Each row is a point on a landscape with many valleys, with its height.
From any point a ball takes the steepest step (drop divided by distance) to one of its 2 nearest points. It stops when none of these is lower. Distance is the straight distance between rows; heights are no part of it.
Nagol: [  6 -50  -3  53   3  28   8 -36 -36  27  35  35 -21  -1  20  19  22 -22
  -9  37 -24  18  -3 -12   6]  (h 48.2)
lurim: [  0 -26  16 -13 -36 -40   2  -5   6 -35   4   2   1  23 -43   3  30   3
 -25   3 -11  -8  17   5 -17]  (h 42.4)
zital: [ -9  -5  25  31  30  41  15   5 -42  17  49  15   7  -3  20   7  -7 -24
   7  11  11  35  -2 -15  -9]  (h 90.8)
Bim: [  0  25 -18  -2  12  27   3   6  14 -20 -23   5   4 -14 -34 -14  -7 -39
 -29 -13  33  -8 -24   6  39]  (h 69.5)
vut: [-32  24 -48 -22 -19 -21  -3  18  33  -3 -40 -16  30  -3  10 -15   0   8
  22 -12  -5 -26 -22  25  47]  (h 39.9)
vub: [ 12 -25  -6  56   9  31  15 -10 -25  -3   1  76 -26  -5   1 -24  22 -54
 -32 -15 -20   6  12   1 -18]  (h 83.6)
movat: [  5  10  42  19  11 -73   6  28  11  -2  20 -26  25  -5  -5 -26  40  17
  18  12 -24 -32  15 -11   7]  (h 60.7)
zova: [ 19 -19 -15  10   6  37   0   9  -9 -26  -4  68 -19  -8   8 -34  19 -37
 -47  -6 -26   9  15  -6 -26]  (h 80.2)
Feka: [  0 -24 -19   2   3  20  -6 -15   2 -24  11 -18   8   2   7  11 -12  -2
 -12  31   0  16  -9 -26  18]  (h 85.5)
gozad: [-12  35   5  -5  35  12   7   5  -3  -2  -1   7  10 -16 -45  -2  16 -43
 -18  22  33 -25 -25  -9  35]  (h 63.8)
vezeg: [  3 -27 -37 -49  33  26 -21 -15  20 -35 -14  -6  41   2  23  -6 -16  -6
  12  38  -4 -27   0 -20  24]  (h 34.2)
mor: [ 20  19  30  10  11  15  34  11  -9 -29  13   2  27  -8 -42 -12  -6 -28
   7   1  -9  -3   4  -4 -22]  (h 51.9)
nazo: [-14 -24 -17   1 -15  -4 -16   0  31   5  -2  23 -44 -12  27  -4   2  27
 -40 -36  -9  15  19  18 -14]  (h 49.5)
sidek: [-25  -9 -45 -49  13  -5 -24 -14  15 -25 -26 -31  31  13  24  13  -4   1
   4  42   4 -18 -11 -19  45]  (h 21.8)
goz: [ -9  10   2  13 -16 -17   9   4  25  11 -15  -9 -13 -11 -28  14  23  16
 -17 -17  -9 -13  -6  17  11]  (h 42.8)
Vutos: [-15  -3 -19   7   4 -51   4  27  35  26  -3 -32  -5 -25  40 -15  36  46
  -1 -36 -18 -11   7   9  15]  (h 63.2)
pabur: [ -4   2  -7 -49  -6 -31 -11   7   0   3   6  -9  -9  20  33  14   8  38
   0  -5 -21   7  16   5 -44]  (h 79.3)
Nisis: [ -7   6  -7  -6   4   6 -11  19   3 -29  -7  28 -16  -1  -5 -21  29 -15
 -64 -14 -24  13  11  -6 -15]  (h 75.8)
Fama: [  5  41 -12 -10  44   7   1   4  28   2 -21 -37  32 -26  -6 -12 -23   6
  52  25  20 -45 -28   5  37]  (h 75.4)
kosub: [  0  -6 -18  -6 -37 -11   5 -21  13  16 -29 -26 -17   4 -33  30  -1  21
   4   2  15 -13 -16   8  21]  (h 52.3)
Fufis: [ 27   8  -9   5  -4  45   5  -3   8   1 -30   7   1 -24 -32 -13 -32 -30
  -5 -39  48  -2 -20  15  32]  (h 75.2)
zosob: [-15   4  25  15  33  33   8   8 -27  45  35  27 -23  -8   7  10   3  -7
  -3  -8  29   8  -1  -7  -5]  (h 93.2)
Nipo: [ 16 -56  -5  -6 -26 -40  -8 -28  -7   7  36  33 -24  29  30   8  24   1
  -9  30 -55  19  22   1 -44]  (h 30.7)
revab: [ 11  16  68  33  20 -72  -7  37  12   8  37  13   9  -2   8 -41  39  -5
  18   0 -44 -21  36   9 -17]  (h 55.0)
pilim: [  7 -19 -36 -29 -13 -35   5  12  39  23 -25 -19  -7 -25  28  -4  28  50
   8 -22 -11 -30   1   8  17]  (h 56.9)
sim: [  1  19  28  16  27   8  13  13  -9  -2  21   2   9 -11 -35  -6  15 -13
  -1  24   3 -16  -6 -11   1]  (h 57.9)
Fik: [ -1  -3  -9 -33  29  31   0 -27 -14  -6   0  -5  28  12 -12  11 -25 -22
  28  30  42 -36   2 -16  20]  (h 82.2)
nutet: [ 20 -33 -10  29  24  45  16  -9  16  -1  14  49   1 -35  -2 -20 -17 -31
   2  -6  11 -12   1  15  12]  (h 76.8)
rut: [ -1 -37   4  33  20  53  24 -13 -24  14  39  58  -8 -17   6   1 -16 -51
  12   2  32   1  12  16   8]  (h 72.7)
mibi: [ 10  12  73  52  20 -53 -13  13  -6  27  37  32 -13  13 -13 -13  41 -24
  11  22 -45 -15  25   6 -18]  (h 49.7)
Zub: [ 12 -16   6  13   0 -34  -9  -3  -3  14  39  52 -31  21  15  -8  21 -17
 -28  -6 -47  13  32  12 -54]  (h 16.0)
roze: [ -7 -15  18  13   1  -7   4   0  19 -16  32  -6  13 -17  13   0 -20  20
  23  -7 -14   8  18  14 -25]  (h 17.3)
depar: [-45   8 -15 -56  -9 -25 -16   0   1 -23 -10 -27  14  16  40   5  -9  35
   6  -5 -24  14  17   0 -15]  (h 75.7)
Mev: [ 14   2  14  11 -23 -36  -6   2   8   2  -8 -10 -23  11 -27  12  41   6
 -36  -6 -30   7   9  -1 -12]  (h 30.8)
Nav: [ -6  50  22 -37 -16 -39 -11  21  -7  -4  -8   1  -8  27 -13  -4  18   1
 -18 -26 -24  14   7  13 -52]  (h 27.1)
kuv: [-14  15 -25 -18  12  11 -14  15  36   7 -27  -4   7 -24  19  -5   6  16
 -15 -15  -1  -8 -19  16  42]  (h 24.0)
rigot: [-13 -65  -2  20  -8  -1  -1 -32  -5   2  48  30 -12   8  20   9  17  -3
  -5  38 -24   8  11   6 -15]  (h 40.2)
tek: [ 27  -7  19  28  -4  29  33   3 -34 -17  16  14  11   9 -35   2   0 -57
  -3  -3  18   5   4 -15 -17]  (h 43.5)
lel: [-39  12 -14 -40 -13  13 -11  -5  13 -14 -28 -22  24  11  31  11 -33  25
  15 -14   4  11  -1  18  10]  (h 71.3)
Zumez: [-46  21  28   5  -7 -38   1  -1   5  -4  16 -38  13   1 -14  10 -15  31
  36   2  11  -8   0  17   5]  (h 34.6)
duvi: [-23 -14 -27  -7 -36   4 -24  -9  12   6 -23  -3 -46   8  24  22  -5  27
 -46 -21   5  50  -6   5   8]  (h 58.7)
fenet: [-44  -7 -34 -29 -43   5 -28  -8  13   0 -34  -2 -16  15  38  15 -26  34
 -11 -17  15  41 -17  24  27]  (h 65.3)
gebal: [ 26   2  28  41  10  20  29   5 -47  26  23  32 -10   1 -21   8  21 -41
   8   1  -2  -6   2 -10 -25]  (h 32.8)
bek: [ -5   1  14  15 -26  36   7  -6 -21 -19   2 -18  -4   6   4   4 -53  -5
  -7 -45  41  54  -2   4 -15]  (h 46.0)
topu: [ 12  55  23 -27  -7  12   9  20 -39  37 -16 -24 -15  20   6  17 -12  29
  17 -23   9  17 -10 -10 -40]  (h 44.2)
fip: [  8 -46  -2   0 -11  40   3 -19 -18  11  19  40 -18   7  -7  13 -12 -20
  -7  -4  42  -3  10  -3  -5]  (h 67.6)
nefa: [  5 -20  21  27   8 -18   2  -7   0  20  54   7   0   0  27   1   1  22
  32  10 -41  11  22  12 -43]  (h 30.6)
Ribo: [  9 -22  32  72  10   2  15 -13 -11  -4  15  65 -25  -9 -27  -2  23 -55
 -17 -12 -26  -4  20  12 -20]  (h 86.4)
lopo: [ 38 -61 -16   9 -19  43  12 -35  -1   0   4  24  -4  -6   0  -1 -39  -4
  20  -6  26  -2  12   5  -6]  (h 61.7)
Girak: [-14   8  25  -5 -11  18  11  -2   1 -17  15  -4   7  -8  -6   6 -42   7
   8 -35  25  20   6  14 -15]  (h 34.0)
zomo: [ 21 -24 -47 -35 -17 -16  -5 -15  41   7 -49 -23   6 -13  13  20  -3  35
  12   5   2 -29 -11   3  43]  (h 48.1)
Mivu: [ 16  -3   2  25 -34  37   0  13 -37  -8 -13 -29 -10  16  26  16 -27  -9
 -27 -30  32  63  -6 -21  -6]  (h 56.7)
Maduf: [ 38 -24 -27   6 -24  46  -4  -1 -32 -20 -28 -13   0   9  35   8 -28  -8
 -22   0  29  55  -8 -41   8]  (h 65.2)
gazoz: [ -5  12 -17   2  -3  21  -2 -12  -8 -49 -13 -48  30  12  -4  -2 -33 -22
 -15  19   7  32 -17 -27  22]  (h 81.7)
Bafa: [ -5  36  61  44  19 -50 -23  21 -22  27  29 -31 -17   8  -7   0  18  42
  16  31 -22   7  -8 -26 -10]  (h 51.6)
los: [-12  61  28 -29  -8 -12   3  19 -28  -8 -11 -27  12  21 -12  -1  -7  16
  20 -15 -11  11   1   3 -42]  (h 31.4)
Pezez: [-18   5   1 -43 -31 -32  -1  -1  -3 -32 -17  -9  13  25 -32  11  15   8
  -5  -2  -3 -25  10  12 -14]  (h 50.0)
zem: [ 24 -34 -11   4  10  36  -9 -17  18  -6  -7  40  -2 -20 -19 -16 -44 -35
  -2 -12  58 -10  -4  15  35]  (h 80.5)
Lavo: [ 10  20  33  31  13 -19  -7   4 -18  39  26 -33 -26  11  16  27  17  32
   0  21 -29  39  -9 -35 -20]  (h 58.4)
turiv: [-10  -2   8  20  -9  -5   1 -22   9  32   6 -30 -18  -5 -35  31 -14  27
  15  12  35 -17 -19   8  23]  (h 59.2)
mose: [ -8  30 -20 -13 -17  28  -7   1   4 -32 -36 -38  29   5  19  -2 -44   2
   1 -13  -1  42 -18  -3  22]  (h 76.9)
Zoso: [-21   2 -18 -39 -19 -49   4   8  14  -2 -30 -10  11   6 -24  -5  31  14
  10   6   3 -47  -5  15  11]  (h 56.4)
viga: [ 25 -26 -44 -23  25  20 -30 -18  40 -29 -22 -10  31 -15  19 -27 -39  -9
   7  20  19  -8 -13  -3  39]  (h 44.8)
gedab: [-33  44  56  41  16 -34  -2  19 -13  17  26 -34 -10 -10 -22   4  -9  38
  26   6   8   8 -11  -4   1]  (h 44.4)
tova: [ 10   7   3   8  18 -37  11   7  15 -18  10 -43  39 -13 -15 -11  15  16
  37  35 -15 -37   6  -6   9]  (h 66.0)
Lor: [ 25  36   5   1 -13  33  16  15 -16  37 -33 -12 -26  -2  -3  16   5   3
 -14 -41   7  14 -19  -9 -10]  (h 56.5)
molon: [ 15  26 -17 -17 -30  20   7   9  -4  -1 -47   2 -24   1  -9   2  13  -4
 -39 -42  -7  23 -10   2 -11]  (h 65.0)
famut: [  5  -7  20 -27   9  25  25 -10 -37   2  15  10  17  19 -28  17 -20 -19
  40  13  55 -34  12  -8 -14]  (h 85.2)
sepe: [-10  36  -9 -16 -15   9   1  18   0 -34 -26  -2   1   0  -6 -17  13  -9
 -44 -15 -15  22 -10  -1  -1]  (h 71.2)
tibi: [  7 -16  15  44   6  12   4 -13 -26  27  32 -15 -21   6   3  32  20  -1
 -17  27 -12  34  -4 -32   1]  (h 56.1)
fiki: [-27  18 -42 -13 -42 -53  12  21  25  13 -47 -20  20  12 -18 -11  24  20
  49  -5   1 -51 -13  27  28]  (h 50.1)
bune: [ 35 -49 -36 -15   5  35 -12 -31  27 -23 -17  10  26 -13  10 -16 -52   4
  25   9  17 -17   7   6  11]  (h 53.6)
Pupo: [-12  41  -6   2  19 -36  12  20  10   3 -21 -36  22 -20 -13 -24   2  33
  58  13   9 -54 -20   4  22]  (h 71.1)
sal: [  8  21  59  33  28 -11   4   8 -36  33  38  41 -16   6 -27 -11  41 -23
  14  29 -24 -18   6 -14 -21]  (h 43.4)
led: [-34   2 -27 -18 -17 -11 -18  22  36  -1 -10   7 -15 -15  29 -14   9  27
 -29 -42  -4  12   0  26  11]  (h 39.7)
gafe: [ 12  -3 -53 -52   2   3 -25 -32  22   0 -56 -27  26  11   3  13 -28  -2
  28  25  18 -35 -17  -1  50]  (h 36.5)
voku: [ -8  20 -15 -55  14 -47 -18  33  11  21   1  20 -21   7  32 -12  36  17
 -37 -14 -29  -2  13   1 -35]  (h 83.0)
Nef: [ 11   8  -6 -21  46  20   0 -17   3   1  -1 -21  36 -12   0   2 -25   5
  54  49  20 -47  -6 -20  19]  (h 79.2)
nimo: [ 18  18  16  -4  -3 -26  -9  10  -7   7  18  20 -27  18  -1  -3  10  -8
 -32 -25 -29  29  23   9 -62]  (h 6.6)
Rezo: [ 12 -22   0  15  25  49   5 -14 -11  -3  32   6  20  -9  23   5 -12 -21
   7  25   1  12 -10 -18   9]  (h 88.4)

For each start below, name the point where the ball stops.
Nef -> gebal
nutet -> sidek
famut -> sidek
zem -> gebal
zova -> nimo
tibi -> nimo
zital -> lel

Call two points neighbours if one is among the 2 nearest of the other. Go from one point of each pair to the other, from neighbour to neighbour, staying as low as possible. Name the highest point that can't be avoided.
kuv, sidek -> Vutos
gebal, kuv -> zem
roze, nimo -> rigot
Mev, kuv -> Zoso
